Each row is a point on a landscape with many valleys, with its height.
A ball rolls from a point to the lowest of its 2 nearest points, and stops where none of them is lower. Distance is the straight distance between rows; heights are no part of it.
Q_12: [124 160 106 152 143 133 170 153 134 113 153  66 145 211 183 145 129 144
 104 126 136 193 132  91  90 108 123 191 140 153 152 160 153 154 139 108
 135 104  85 148 115 139 122  84 111 137 144  78 150  90 125]  height 148
Q_168: [158 147  90 112  81 107 113 130  93  98 156 153 134 125 170 135 105 137
 132  75 144 112 160  96 126  76  95 106 160 126 163 117 124  96 121 113
 145  99 131 100  59 117 134 203 116 116 101 163 183 141 203]  height 227
Q_780: [137 150 133 127 127 111  85 108 135 187 126 176 137  57  80 137 102 124
 193 113 162 105 105 155 140 172 152 109 162 132 138 121 101  80 171 102
 123 136 158 165 119 161 130 159 167 164  91 141 161 130 147]  height 556
Q_24: [108 114  85 141 173  67 124 155 118  77  88 107 111 172 167 124 124 113
 142 149 141 109 130  93 132 154  94 196 174 101 115 120 169 152  97 115
 116 155 140 104 191  83 118 100 128 112 165 123 134 122 137]  height 147
Q_525: [125 130 165 124 179  95 105 105 131  87  82 106 155 178 103 112 176 114
 125 117 126 115  80 144 113 121 122 138 119  93 122 127 130  93 143  81
 144 130 154 126 100 155  84 119 121 138 112 110 104 129 122]  height 451
Q_927: [130 162 144  94 124 150 100 147 162 168 184 127 154 119  77 119 127 117
 106 116 157 147 131 132 130 129 130  78  93 101 115 107 124 131 107 136
  99 116 115 144 111 115 113 137 147 130  99 172 100 138 114]  height 239
Q_913: [129 162  49 120 131 144 135 175 135 175 189 104 109  94 140 138  38 163
 174 152 210 179 170 119 120 120 122 170 151 101 172 119 126 165 145 135
  88 114  92 186 134 139 139 100 139 170 123 145 154 161 172]  height 159
Q_281: [110 171 145  76 146  82 110 117 125  94  76 123 192 196 130 118 161  98
  96  87 133  94  85 124  89 107  92 147 125  91 122 100 158  76 145  93
 131  94 137 136 130 130 114 127 112 114 146 149 114 131 124]  height 440
Q_787: [141 107 104 147 133 119 115 167 142 152  93 172 100  38 116 114 116 131
 179 186  96 115 103 137 150 150 165 130 167 158  99 160 131 129 136 143
 107 147 163 150 125 149  95 140 180 127  65  73 121 152 110]  height 318
Q_167: [ 87  87 106 157 166 156 145 130 115 172 172  70  90 142 126 177 144 133
 131 113 154 160 157 127 175 179 144 163 178 127 139 111 155 132  71 165
 122 135 110 159 156 149 118 100 131 122 149 128 153 119 119]  height 75
Q_621: [124 196 147  59 115 102 100 151  97 169 162  95 204 153  94 123 130 146
 122 125 150 144  91 114 101  89  93 164 133  86 127 117 140 110 125 149
 114  63 131 207 112 167 110 117  87 130 150 120 157 127 124]  height 408
Q_198: [147 166 158  84 100 159 118 152 121 130 189 114 162 177  94 111 131 128
  64 105 120 170 149 123  86  63 125  67  65 133 103 142 134 140  92 162
 124  62 123 113  81  83  98 151  93 101 104 143 101 127 112]  height 170
Q_926: [151 115 126 164 143  97 123 128 152 163 157 137 132  90 106 131 148  75
 120 123 135 145 124 103 198 175 145 132 177 172 139 153 137 134 119 116
 140 100 149 130 100 153 119 179 182  76  51  94 167  99 113]  height 588
Q_479: [122 125 191  70  91 104 111  35  92 174 118 141 147 123  81 148 180  71
 116  79 117  55 106 131 163 184 138 132 130 117 133  91 103  83 128 158
 150 148 133 142 155 165 190 169 110 108 164 178 137 120  87]  height 256
Q_455: [144  90 105 152 151  92 119 116 179  97  99 147 128 109 139  83 131 101
 130 153 124 126 136 110 155 138  83 159  86 134 153 143 129 147 175  50
 116 151 130 101 151  82 151 127 151 125 106 164 107 118 143]  height 316
Q_655: [149 125 204 153 127 117 122 101 118 131 108 141  95 129 106 143 139  84
 122  86 107  88 121 156 111 132 219  28 153 144 105 135 113  90 101 163
 153 109 147  70  96 138 108 198 128 111 106 126 121 127 106]  height 289
Q_240: [141 187 139 130 154 158 128 142 127 133 118 142 132 125 116 148  90 142
 138 159 151 153  93 158  96 114 189  92 109  92 118 142  96 157 183 135
 118 136  92 119  97 172 130 101 129 181  98  80 103 132 113]  height 492
Q_127: [127 115 104 119 149 120 107 128 106 110 102 147 104  89 124 127  89 151
 171 144 136 112 134 137 121 120 136 115 128  50 135  98  98 137 117 124
 119 183 129 121 132 146 122 118 141 165 143 154 125 183 159]  height 317
Q_742: [128 131 152 102 113 125 131  81 126  87  50 146 145 172 136 115 148 112
 112  93 105  68 105 153  94 112 104 112  75 142 120 126 123 102 164  75
 170 123 146  93 169  96 153 111 115 138 193 166 100 112 122]  height 324
Q_254: [ 99 111 146 148 111 191 172 116 135 171 195  97  96 105 107 150 125 146
 120 150 137 179 170 127 169 166 149 148  93 110 138 106  88 166 127 178
 119 205  81 158 153 166 192  76 125 135 166 126 121 106 102]  height 233
Q_964: [ 98 170 137  77 126  94 116  97  92 136  91 128 175 160 128 155 148 117
 127  94 140  71  98 134 110 142 101 167 137  76 136  80 133  72 154 110
 136 119 132 165 170 164 146 105 109 146 212 165 139 129 133]  height 429
Q_305: [114 118  89 131 148 102 146 155 132 116 177 112 111  96 157 101  83 131
 128 160 157 165 173  70 152 115 117 161 106  46 163 101 105 188  95 132
 117 175  78 132 126 145 148 108 150  99 125 133 113 174 154]  height 344
Q_316: [143 181 142  66 103 152 102 156 158 132 183 130 171 161  85 123 112 116
  83 100 156 138 150 134  92  82 115  65  81 106 103  94 145 116  89 149
  93  76 108 125 105  60  86 152 122 115 104 208  99 160 123]  height 203
Q_176: [109  52 173 199 143 198 171  99 180 163 133  91  97 120 119 166 158 119
  99 138 145 159 159 166 186 185 162 133 128 180 113 122 134 121 133 172
 101 154 102 130 114 127 137 134 146 118 108 117 103  81 108]  height 631
Q_717: [112 146 166 119 165 101 150 128  92  96 153  86 149 172 132 114 139 133
 108 123 114 152 118  95 113 105 136 147 122  38 130 117 110 144  94 135
 159 156 103 131 104 193 124  96 102 107 159  88 133 131 114]  height 197
Q_192: [ 77  69 118 162 137 202 161 149  91 115 132  90  98 149 154 175 132 213
 143 159 100 151 145 150 124 127 103 180 150 149 112 133 150 144  99 172
 130 140 132 162 148 137 115  49  88 155 188  75 135 124 136]  height 228
Q_223: [141 161  84 138  99 142 134 164 191 184 172 133 132 103 133 120 110 123
 125 139 162 182 133 109 145 151 132 125 137 189 144 147 146 144 164 114
  85  87 105 159 131 114 147 138 178 127  75 118 132  98 132]  height 297
Q_218: [107 134 122 133 126 173 167 143 141 206 178 115 122  89 113 147 118 148
 126 161 148 182 126 119 164 180 157 173 143 143 128 123 121 148 153 170
 110 157 101 192 152 197 182  85 144 134 126  76 140  85 101]  height 277
Q_214: [121 108 155 191 166 190 171 163 180 126 121 111  93 167 155 171 133 115
  82 142 126 164 137 154 110 149 216 106 160 167 102 145 163 139 119 182
  78 108 101  96  75 105  98 136 145 124  64  62  77 111 118]  height 645
Q_402: [115  77 119 153 159  92 119  84 159 120 113 114 111 110 107 121 149  76
 133 122 154 100 162 119 199 191  75 150 123 117 142  88 132 121 101 108
 105 189 125 105 189  87 155 135 140  96 145 208 126 116 128]  height 383
Q_418: [ 98 118 147 119  93 199 143 107 117 150 185 113  93 119  87 127 133 147
 106 138 118 144 170 139 135 138 142  84  66  97 124  98  95 157  98 185
 122 177  88 133 162 125 170  79 112 133 188 170 100 139 104]  height 195
Q_475: [131  97 146 152 131 133 122  95 144 111  86 125  99 167 124 131 154 102
 112  94 124  90 142 162 122 135 131  88 104 166 120 130 139 101 121 108
 146 117 156  79 154  65 115 148 130 131 156 176 103 114 127]  height 296
Q_340: [122 137  83 127 121  81 117 156 141 165 179 124 144  78 120 103 125 131
 140 163 136 165 133  82 180 145  89 184 152 132 148 129 140 147 110 111
 119 122 124 192 144 155 130 130 162  93 104 115 168 138 134]  height 225
Q_677: [155 114  78 114  87  92 112 149 109  93 122 180 114  77 175  94 100 120
 141 109 105 110 160  88 132  91 108 104 147 139 143 129 131 133 109 112
 137 123 138  96 101  85 122 199 140  87  92 158 168 164 168]  height 211
Q_413: [130 122 145  73  80  75 137  75  97 139 111 167 133  86 122 114 162  82
 132 124  79  67  96 101 154 173 120 155 130 127 141 101 109 117 125 151
 159 167 131 131 197 162 193 150 120  89 178 144 161 122  77]  height 224
Q_229: [149 161 116 111  87 148 125 151 113 118 111 124 144 148 136 109 128 153
 133 127 103 140  95 145  65  73 135 100 127 194 131 162 137 123 142 130
 136  74 138 132 103 114 104 136  97 144 111  94 141 121 123]  height 385
Q_961: [130 125 123 119  88  90 120  90 123 107  92 150 171 120 148  87 147 150
 137 128  98 108 117 133 123 108  60 151  77 157 152 132 119 118 177  55
 160 119 145 139 163 112 153 118 103 140 184 156 147 105 144]  height 348
Q_943: [148 183  88 115 144 118 111 134 197 117 125 142 161 136 130 104  93 108
 114 132 179 145 129 117 110 112  98 135  88  96 168 104 135 136 191  72
  74 125  83 128 119  99 145 114 144 157 104 183 107 145 158]  height 374
Q_172: [130 135  83 134 147 102 123 139 151  94 154 113 135 133 146 107  97 139
 126 143 162 154 163  98 125  95  81 153 109  65 169  99 128 151 121  96
  95 137  93 138 109 113 119 115 132 127 126 161 125 168 180]  height 367
Q_288: [140 162 138  86 103 127 142 132 131  60  96 153 155 163 136  88 118 120
  98 135  89 118  98 139  72  59 128  77  50 114 106 134 118 158 166 110
 158 117 116  83 123  96 142 117  97 117 148 133  96 146  85]  height 311
Q_3: [159 152 150 135  76 140 114 115 124 165 141 161 133 103 125 123 115 132
 134  96 119 131 119 140 102 105 144  63 129 205 142 164 118 113 157 111
 150  72 144 113  92 117 132 172 126 145 106 124 149  96 147]  height 406
Q_881: [145 132 148 105 107 110 126  91  73 110  94 174 148  85 129 110 124 150
 167 137  94 106  98 142 112 114 126 122 105 106 144 137  74 126 168  92
 170 156 142 126 130 178 153 126 112 157 168  90 145 126 134]  height 263
Q_26: [131 148 157 148  88 175 138 101 123 163 105 131 119 136 131 151 127 132
 131  97 121 126 131 162 110 136 174  83 123 193 141 150 110 114 155 123
 155 103 123 122 140 128 145 130 124 163 158 126 125  80 123]  height 384
Q_817: [166 153 185  73  96  78 120 103 127 161 137 194 152  75 101 118 126  64
 107 102 112  82  89 119 133 150 159  72 105 109 108 121  91 102 159 137
 149 133 140  99 116 151 187 188 148  85 113 144 114 108  97]  height 173
Q_499: [155 141 167 160 172 148 128 123 106 118 132 132 103 118 113 134  94 128
 137 135 125 144 122 147 127 116 207  73 111  80 129 140  71 158 143 137
 141 166 108  86  63 186 131 134 128 153  78  79 105 134 133]  height 504
Q_933: [118 153  63 154 127 174 139 176 167 202 179 120 108  98 140 155  70 157
 157 153 205 188 159 124 139 150 142 171 165 166 164 137 146 147 175 131
  68 104  99 188 128 130 139 108 168 165  87 120 146 118 154]  height 235
Q_443: [126  85 174 166 126 202 150 138 135  99 112 140 100 120 123 134 139 163
 115 160  73 126 115 177 105  97 177  69  98 160  90 161 117 132 141 160
 131 122 142  96  82 119 108 120 117 140 107  82  83 131 111]  height 346
Q_236: [116 151 111 154 149 118 145 122 116 101 162  65 157 228 166 139 136 132
  87  93 153 164 166 100  96  90  99 168 122  93 166 118 152 134  93 102
 142 104  88 134 114 121 113  99 102 130 185 148 142 122 162]  height 55
Q_174: [105  86  92 177 145 159 122 128 103  98 101  87 105 169 158 156 135 192
 158 152 131 129 149 144 120 126  83 185 150 150 130 144 158 133 112 116
 133 128 150 150 157 107 100  72  99 174 187 120 141 125 165]  height 190
Q_928: [102 131 147  86 127 120 114 156 156 160 168 103 170 143  88 102 189 106
  85 147 110 155 113  98 154 148 100 160 121 133 102 123 160 121  82 152
 112  97 150 188 161 138  90 120 143  67 110 123 106 127  66]  height 284
Q_799: [121 114 135 162 183 109 141 110 135 111 115  99 119 139 135 130 126 127
 158 163 140 153 133 119 156 157 135 186 123  72 142 121  89 153 150  98
 134 194 113 129 138 174 136  86 138 148 139 110 121 122 133]  height 273
Q_524: [139 190 146  58  92 119 100 142 114 154 133 114 179 164 106 114 134 133
 108 101 127 137  86 121  79  91 114 118 122 159 114 135 141 109 132 129
 126  58 143 161 113 127 104 150 104 121 124 118 132 120 110]  height 398
Q_65: [135 132 165  83  81 116 124 118 103 111 139 159 156 101 112  77 140 155
 118 143  68 117  95 134 103  78 118  89  59 116 115 143  93 143 150 126
 170 128 143 114 124 139 155 127  99 114 163 113 114 125  96]  height 291
Q_498: [ 79  49 164 161 135 182 163 129 132  95 138  85 120 157 132 132 186 184
 104 159  85 148 127 127 150 133  85 179 115 151  87 129 156 133  91 164
 135 157 138 156 133 133 110  73 100 102 161  73 118 107 110]  height 257
Q_424: [148  99 135 147 108 186 148 147 141  83 110 137 134 143 137 101 144 175
 109 154  74 149 106 159  91  61 129 101  97 196 110 183 136 133 156 125
 146  85 150 113  61 106 101 122  94 138  77  67 106 119 121]  height 366
Q_511: [112  68 128 155 179 121 110  99 149 125 110 101  91 106  86 139 145 116
 160 154 153 116 155 150 192 181 109 152 126  91 114  98 113 120 103 132
  94 213 149 132 172 120 126 109 137 130 139 173 100 142 124]  height 361
Q_974: [119  90 104 156 129 104 117  95 129 137  87 139 125  77 127 117 147 137
 167 168 114 130 113 131 184 178 100 184 129 172 141 151 116 119 170  89
 150 160 151 155 177 145 144 112 151 141 125 109 156  99 125]  height 358
Q_58: [170 194 125  84  89 109  93 149 111 121 195 150 170 130 121 154 105 126
 133  72 182 100 149 103 125  75  55 113 159 106 140  96 113  58 138 139
  98  82 142 144  39 131 128 183 108 133  89 187 172 150 210]  height 174
Q_216: [154 173 174  56 100 103 105 109 126 120 133 183 166 125 117 128 125  87
  86  77 123  79 104 130 101 110 125  52  91  91 112 111 112  79 161 125
 139 109 130  79  90 120 166 184 120 105 113 175 105 122 133]  height 216
Q_785: [137 158 196 135 125 166 123 136 126 133  95 126 116 148 109 145 131 132
 110 114  97 114  97 174  71  99 204  37 124 174  94 166 128 100 138 159
 149  85 138 101  88 134  95 150 118 146  95  82  96 120 100]  height 322
Q_857: [123 159  95  82 118  62 112 150 115 156 167 152 165  78 128 119 113 120
 142 126 160 110 121  86 155 137  90 170 171  68 149  88 130 110 129 126
 113 118 127 179 130 177 150 151 143  98 121 136 174 156 149]  height 172
Q_373: [154  93 140 149 136 106 132 136 156 125  90 150 123 107 129 101 160 101
 118 148  86 124  86 138 141 141 156 121 132 198 111 190 143 113 163 100
 155  98 165 115 111 129 113 160 149  91  63  70 119  93  87]  height 309
Q_440: [112  70 156 203 130 205 178 114 135 143 128 117 101 118 167 174 128 152
 106 126 109 162 148 149 164 162 165 144 147 204 130 134 129 137 127 154
 135 139  99 126 104 136 147 118 119 136 121  73 148  69 137]  height 623
Q_908: [152 146 113 141 155 101 135  94 160  71  66 140 154 217 162 114 145  70
  79  65 146 110 132 117  99 105 116 134 114 134 155 141 156 100 169  51
 136 109 116  67 105  80 140 152 123 125 119 165 106 104 156]  height 180
Q_832: [123 175 125  90 119 115 120 129  69 162 144  97 164 165 136 155 111 144
 134  75 163 115 123 132 102 112 115 162 168  90 152 103 138 105 129 130
 146  78 122 177 128 178 135 121  95 163 196 147 177 126 156]  height 419
Q_623: [128 155 130 160 176 180 130 140 139 133  96 104 113 166 116 169 113 155
 143 140 159 138 101 185  85 120 179 109 148 118 126 140 145 119 155 139
 107 110 123 138 100 154  93  90 128 201 100  98 100 142 135]  height 479
Q_772: [119 145  48 110 148  54 140 161 101  85  89 125 127 160 206 145 102 101
 137 104 148  97 141  81 121 130  93 182 201  97 136 104 187 111 116 118
 122 109 105 111 179 103 136 139 129 109 164 147 173 143 167]  height 60
Q_260: [134 128 145 122 135 156 111 154 165 157 194 146 135  56  76  95 122 150
 129 165 132 151 128 139 161 130 132  98  79  94 109 127  99 150 128 137
 107 151 131 145  88 150 115 121 148 129  68 120  87 147 118]  height 278
Q_744: [132 135 126 110  82 123 115 124 143 119  82 175 105  84 128 108 100 135
 158 136  96  73 114 162  93 113 141  67 109 158 110 128 126 112 145 130
 124 125 144  99 176  74 135 138 136 150 158 164 107 153 115]  height 354
Q_306: [117 109 113 167 120 150 136 143  73 134 173  98 116 127 153 139 128 173
 123 104 105 168 158 107 143  98 124 127 164 196 164 154 129 148  77 139
 154  91 130 133  82 138 102 142  92 109 105  84 193 111 159]  height 608
Q_420: [120 100 134 163 175 110 107  82 157  98  77 102 132 215 128 131 186  84
  85  71 157 101 140 140 141 139 100 137 125 172 133 138 172  92 120  67
 143 104 160  86 127  62  88 144 130 115 121 167 116 105 144]  height 252
Q_612: [122  64  98 147 125 122 110 159  96  36  93 149  91 130 148  88 121 171
 146 176  86 119 151 111 115  91  82 137 110 126 101 164 121 179  95 124
 133 162 177  89 151  59  98 115 106 119 149 115 107 164 158]  height 305
Q_994: [129 167 125 105 132 134 138 158 122  96 176  78 159 204 129 112 143 128
  74 113 131 188 139 104  84  66 123 128  88 102 128 128 140 151  94 142
 122  91 100 121  97 108  99 114  98 100 127 120 117 134 123]  height 129
Q_530: [105 104 100 161 100 151 151 124 107 127 116 108  98 143 172 140 140 150
 138 129 103 138 150 120 134 140 118 146 144 183 132 137 143 147 108 134
 155 135 120 115 179 105 132 113 118 138 182 117 147  98 128]  height 122
Q_160: [109 149 109 122 162 134 155 140 104 143  75 102 108 166 148 176 113 134
 176 123 144 101  99 167  92 160 168 160 181 111 105 132 153 123 147 149
 133 123 119 150 196 157 125  65 120 188 193 102 122 125 102]  height 340
Q_958: [101 103 127 124 151 137 116 110 104 163 125 118 104  93  81 131 140 142
 173 136 142 111 128 156 157 165 138 138 142  78 121  93 114 110 104 147
 120 180 151 163 166 171 132 102 123 154 154 157 129 156 112]  height 341
Q_793: [102  77 126 147 149 110 151 142 174 135 155  96 140 118 115 113 197 109
  88 182 110 156 127  96 202 175  89 203 130 147  96 131 170 135  84 144
 117 137 143 168 163 132 113 105 149  53 105 100 120 103  72]  height 308
Q_11: [140 174 166  63  83  94 120 116  82 189 144 167 138 108 102 140 138  93
 128 100 113  92  80 112 114 148 171 105 158 118 118 118 104 115 123 170
 142 118 135 128 140 178 169 171 129 108 140 108 143 121  95]  height 117
Q_210: [117 146 141  89 129 143 100 144 138 137 156 118 132 175  94 147 144 114
 106  73 145 109 148 142  92 114 147  64 142 114 104  99 157  94  45 163
  97  70 140 121 109  78  52 168 129 109 114 191 111 165 126]  height 234
Q_178: [132 130 170 123 166 105 147 124 134 115 149  98 145 132 107 104 143 109
 110 153 112 157 110 108 148 139 143 147  95  65 120 132  89 158 135 128
 144 185 103 124 112 191 148 101 139  98 121  88 102 113  88]  height 231
Q_265: [154 149 148  98  91  95  77 126 146 178 177 212 155  44  83 136  92 113
 175  98 151  83 122 126 143 143 122  88 169 132 114 115 111  79 138 121
 120 120 160 147  86 130 125 195 173 127  56 169 165 149 150]  height 566
Q_15: [140  98 114 142 127 111 108 130 120 126  93 165  94  60 134 112 101 139
 176 148 103 122 125 124 138 131 149 110 143 132 137 146 105 134 142 108
 138 157 144 117 119 136 119 161 158 144  95 118 139 148 146]  height 276
Q_74: [148 169 124 115 147 103  94  95 143 142  89 170 157 100  96 129 105 122
 166 118 170 106  89 160 115 154 144 130 120  96 148 126 101  86 215  63
 118 141 141 149 103 157 134 134 157 190 108 132 132 127 150]  height 544
Q_225: [106  92 112 151 156 150 121 144 164 130 180 117 111  81 107 100 119 170
 145 198 146 171 168 119 168 130 102 157  82  69 145 111  92 166 120 128
  98 184 123 159 123 143 115  88 148 133 107 137  95 171 151]  height 315
Q_594: [102 140 136 138 157 166 139 130 128 107  63  84  99 212 129 176 132 138
 132 138 146  95 108 174  83 139 152 129 143 134  79 132 153 124 117 161
 125 125 134 123 186 112 108  64 126 174 190 121  81 126 102]  height 321
Q_518: [121  99  98 134  94 103 109 118  85 136  77 160  78  78 153 144 117 132
 176 126 105  81 132 128 134 146 136 105 194 169 121 131 145 116  86 162
 150 137 163 103 184  94 108 168 133 136 150 144 177 157 131]  height 353
Q_190: [170 204  69 111 104 106 123 153 174 162 153 151 158 119 137 112  80  98
 141 110 194 160 126  97 116 120 118 135 146 154 165 130 144 138 195  87
  84  93  84 148 112 109 153 151 166 147  87 145 148 110 158]  height 339
Q_683: [119 145 145 144 211 134 121 134 162  86  87  85 125 200 113 150 150 109
 117 155 148 138  85 153 100 134 162 136 126  81  94 130 138 137 149 125
 103 149 124 104 109 144  84  87 134 154  92  98  62 142 103]  height 465
Q_337: [101 122 129 139 104 102 134  93 132 121 108 116 168 118 141 103 159 160
 146 169  98 123 117 120 138 144  57 204  97 144 144 145 115 118 174  73
 158 150 142 185 191 137 144  79 110 144 195 115 142  90 122]  height 369
Q_783: [106 129 151 137 167 140 148 130  77 151 156  80 120 167 125 159 131 140
 129 104 133 147 131 128 129 145 168 151 155  89 132 117 117 136  93 156
 151 137 102 149 128 202 132  89 104 141 166  96 145 113 116]  height 157
Q_130: [104 123 149  86 126 134  92 139 131 156 151 117 143 138  81 122 182 128
 124 115 116 112 112 131 135 140 118 119 146 131  93 111 157  98  59 156
 108  89 167 157 144 117  67 142 125  96 116 154 113 155  83]  height 262
Q_743: [130 172 140 118 122 135 142 107 113 163  82 132 120 145 129 163 111 109
 152 103 150 101 110 159 101 153 194 105 144 129 130 117 113 114 157 130
 137 131 108 125 167 158 153 117 140 173 184 127 124 109 111]  height 362
Q_846: [142 128 105 138 137  85 131 122 158 118  93 141 136 144 148 101 142  93
 129 121 122 131  99 116 128 137 120 142 136 170 139 158 150 120 159  77
 134 112 135 107 132 102 123 155 148 117  97 114 132 104 119]  height 261
Q_133: [129 143 137 107  67 184 131 127  72 163 194 137  94  99 108 139  99 171
 127 111 116 135 163 139 110  94 152  51  99 112 131 105  91 158  69 193
 141 140 113 121 129 137 157 119  99 141 178 152 137 150 137]  height 156
Q_163: [120 168  90 156 139 190 175 154 156 151 164  86 124 175 183 171  92 153
 115 145 167 203 148 115 104 135 144 179 130 154 154 147 137 171 171 132
 103 115  60 145 126 145 155  64 130 172 145  92 126  94 136]  height 218
Q_126: [127  72 204 202 156 216 184 118 202 128 121  98  99 151 129 177 130 118
  67 141 140 158 153 181 130 155 206  96 101 158  96 124 129 137 152 183
  80 132  84  96  85 109 127 132 152 129 100 104  59  99 109]  height 638
Q_417: [133 120  86 117 142  77 149 165 138  41  79 154 120 171 183  86 114  86
 109 139 106 121 145  91  83 109 106 140 106 108  91 135 147 176 115 106
 114 155 136  51 170  47 153 126 120  82 137 129 103 149 127]  height 248
Q_371: [169 121 149 140 165 106 104  83 159  99  69 166 136 116 101 104 128 107
 154 133 129  91  86 171 120 126 142  96  95 102 145 155  96 103 208  54
 138 147 146  98  78 134 117 144 146 170  85 139  89 126 143]  height 531
Q_905: [130  70 107 141 147  77 112 114 175 105 108 161 136  90 133  86 149  82
 111 124 132  90 154 106 185 165  45 138 107 151 146 117 156 119 116  72
 119 132 157  94 172  42 139 151 142  68 105 204 137 121 128]  height 360
Q_152: [109  62 143 189 114 189 164 146 115 133 172 113  91 110 152 151 142 161
  88 115  80 163 169 127 165 128 148 107 137 204 138 149 140 148  69 175
 142 111 114 115  80 108 110 149 109  82  95  80 150 104 141]  height 615
Q_624: [106 118 199  91  96 142 111  45  73 163  98 107 131 170  99 167 187  99
 118  73 111  69 114 147 135 159 154 124 141 153 125 114 120  87  88 160
 170 120 149 127 158 154 137 150  92 126 183 155 137 119  88]  height 281
Q_671: [127 155 124  83  55 149 107 144  93 189 191 150 115  73  98 131  98 158
 152 111 115 114 137 137  97 109 142  72 150 134 117 103 124 133  75 197
 116 118 137 147 139 124 127 145 113 128 148 165 151 170 120]  height 112
Q_374: [135 109  91 164 131 153 118 123  76 110 136 104 112 109 140 133  82 207
 179 146 149 151 173 138 121  81  96 161 139 110 179 135 106 137 115 103
 146 133 141 174 101 153 103 102  96 189 146 136 171 163 206]  height 166
Q_825: [154  63 145 170 132 127 159 162 151 115  85 164  95  61 135 103 134 113
 128 197  65 113 114 142 157 141 177 121 133 173  78 179 132 142 139 168
 121 156 154  98 114 138 126 145 164  89  73  58  93 119  82]  height 345
Q_616: [ 99 164 125 118 147 176 177 166 158 179 152  85 130 153 141 170 116 127
 104 147 156 179 103 125 116 164 175 159 134 124 106 125 147 158 158 180
  95 129  73 162 156 165 157  69 148 147 140  76 107 102  76]  height 271
Q_796: [154 168 164  98 119 106 114 125 138 107 103 172 130 142 134 127 118  86
 109  79 120  83 108 145  78  98 189  31 137 112  99 121 136  93 125 135
 128  94 142  64  92 100 112 199 134 118  90 150 111 149 118]  height 253
Q_55: [169 157  47 149 133 162 126 145 120 134 156  96 113 141 144 144  44 168
 177 130 208 162 176 132 101  76 102 173 149 109 196 125 128 148 154 118
 103 101 104 178  90 131 123 101 109 207 130 155 165 168 208]  height 62
Q_951: [129 117 104 116 143  69 130 134 133  90  62 155 110 126 156 114 124  79
 127 131 122  83 122 109 131 157 108 142 136 119 112 107 148 134 115 117
 119 166 141  77 197  77 161 141 136  97 146 147 116 128 114]  height 207
Q_395: [126  91  78 155 125 115 138 172 179 136 171 134 136  71 132  93 158 123
 109 191 118 164 149  90 201 151  84 183 129 168 127 151 163 155  91 118
 112 120 146 165 140 124 106 127 173  72  74 105 139 130 112]  height 272
Q_253: [154 156 134  95  85 147 120 132 166 112 110 173 135  91 114  92  89 134
 126 157 102 101 105 162  78  78 134  41  42 131 112 135 114 148 188 121
 132 119 114  95 135  69 148 125 130 149 129 170  86 153  93]  height 332
Q_228: [154 135  82 154 184 107 118 116 171  45  77 144 135 194 163 122 121  94
 103 113 165 110 152 109 104 112  81 140 116  79 158 114 156 119 144  69
  89 145 112  63 110  64 129 132 125 142 105 185  91 155 190]  height 72
Q_545: [133 116 133 166 137 117 132 117  96 163 167 114 121 118 144 145 131 108
 120 100 125 163 136  94 184 153 148 137 166 181 166 154 119 149 108 120
 168 110 119 119 100 168 144 162 138  91  93  81 193  89 135]  height 599
Q_962: [143 192 148  55  71 118 114 151  83 165 152 165 141 101 115 123 101 131
 125 104 107 106  96 122  79  93 159  61 128 108  96 109 115 135  97 195
 125 112 127 114 123 145 141 155 109 116 142 119 131 161  97]  height 59
Q_208: [138 126 130 131 108 126  97 131 146 177 190 154 135  79  93 122 123 124
 144 102 145 133 144 123 170 143 116  98 165 171 134 127 131 119 106 118
 123  96 149 144  97 114 107 177 163 112  68 161 168 130 138]  height 576
Q_463: [128 121 127 141 108 120 134 101  53 115 122 135 135 109 156 131 102 178
 164 124 123 126 151 125 131 106 108 157 127  83 169 113  83 136 128  93
 177 159 121 154 127 178 147 107  98 164 188 121 175 137 179]  height 222
Q_681: [153  87 163 159 183 122 118  97 144  78 108 127 121 123 103 102 144 121
 140 154 108 132 121 158 143 108 146  97  85  79 129 151  81 147 158  88
 146 171 134  81  70 149 108 134 132 146  81 120  82 138 136]  height 518
Q_379: [128  79 113 152 127 127 138 128 134  32  95 137  95 171 160  94 126 131
 113 146  97 117 160 118 112 110  88 131  84 144 113 159 127 173 123  90
 141 148 156  60 166  35 142 109 106 109 167 147  99 125 148]  height 280
Q_231: [129  58 132 191 161 129 152  98 133 120  94 115 111  82 142 139 132 146
 162 197 113 158 137 118 197 178 121 209 127 138 133 155  92 151 171 112
 145 206 130 147 137 175 151 101 147 137 112  75 131 101 124]  height 319
Q_483: [117 116  67 104 114  79 114 139  86 117 103 161 115 102 180 141 115 117
 148 106 129  79 140  94 147 131  96 134 198 121 137  91 161 111  92 136
 127 119 142 109 152 102 125 181 143  94 134 167 188 170 160]  height 146
Q_987: [ 91  77 139 158 178 146 158 163 142 110 162  67 119 159 133 139 181 141
  93 161 108 168 135 110 161 155 123 188 138 117  97 134 153 146  71 166
 118 147 124 139 109 142  96  90 124  81 116  68 108 125  99]  height 282
Q_600: [106 120 169 112 131 152 131 104 104 139  93  93 102 165  98 154 172 118
 127 113 107  95 110 164 112 144 166 101 138 139  89 122 136  97  92 178
 142 136 145 128 166 135 110 117 108 135 167 131  95 125  82]  height 302
Q_522: [123  65  90 144 111 116  98 128  78  80  78 149  87  92 145 108 132 163
 166 152  90  93 146 125 143 117  80 131 153 167 112 153 143 136  81 130
 153 143 186 103 168  58  91 145 115 125 147 137 152 153 161]  height 328
Q_945: [142 197 101  69 113  83 117 179 123 140 199 144 159 124 143 137 100 115
 113  93 187 125 145  78 141 101  88 134 169  74 143  84 135 108 120 140
  90  93 112 146  87 144 140 165 134  95 106 158 162 153 175]  height 116
Q_142: [111 109 126 114  75 106 143 106  85 133 136 133 129 111 153 107 165 129
 134 131  66 126 121  99 139 136 109 155 134 166 134 136 127 144  95 140
 175 137 133 124 179 138 160 130 105  95 179 112 169 107  89]  height 183

Call two points neighbours if one is among the 2 nearest of the other. Go from one point of each pair to the other, from neighbour to neighbour, staying as low as possible. Name the highest point that can't be avoided.
Q_530 and Q_167 -> Q_987
Q_167 and Q_772 -> Q_793
Q_772 and Q_945 -> Q_168
Q_846 and Q_15 -> Q_825
Q_236 and Q_962 -> Q_218
Q_55 and Q_228 -> Q_744

For each start below, name the point where the ball stops.
Q_306 -> Q_962
Q_305 -> Q_236
Q_3 -> Q_530
Q_524 -> Q_962
Q_681 -> Q_962
Q_214 -> Q_962
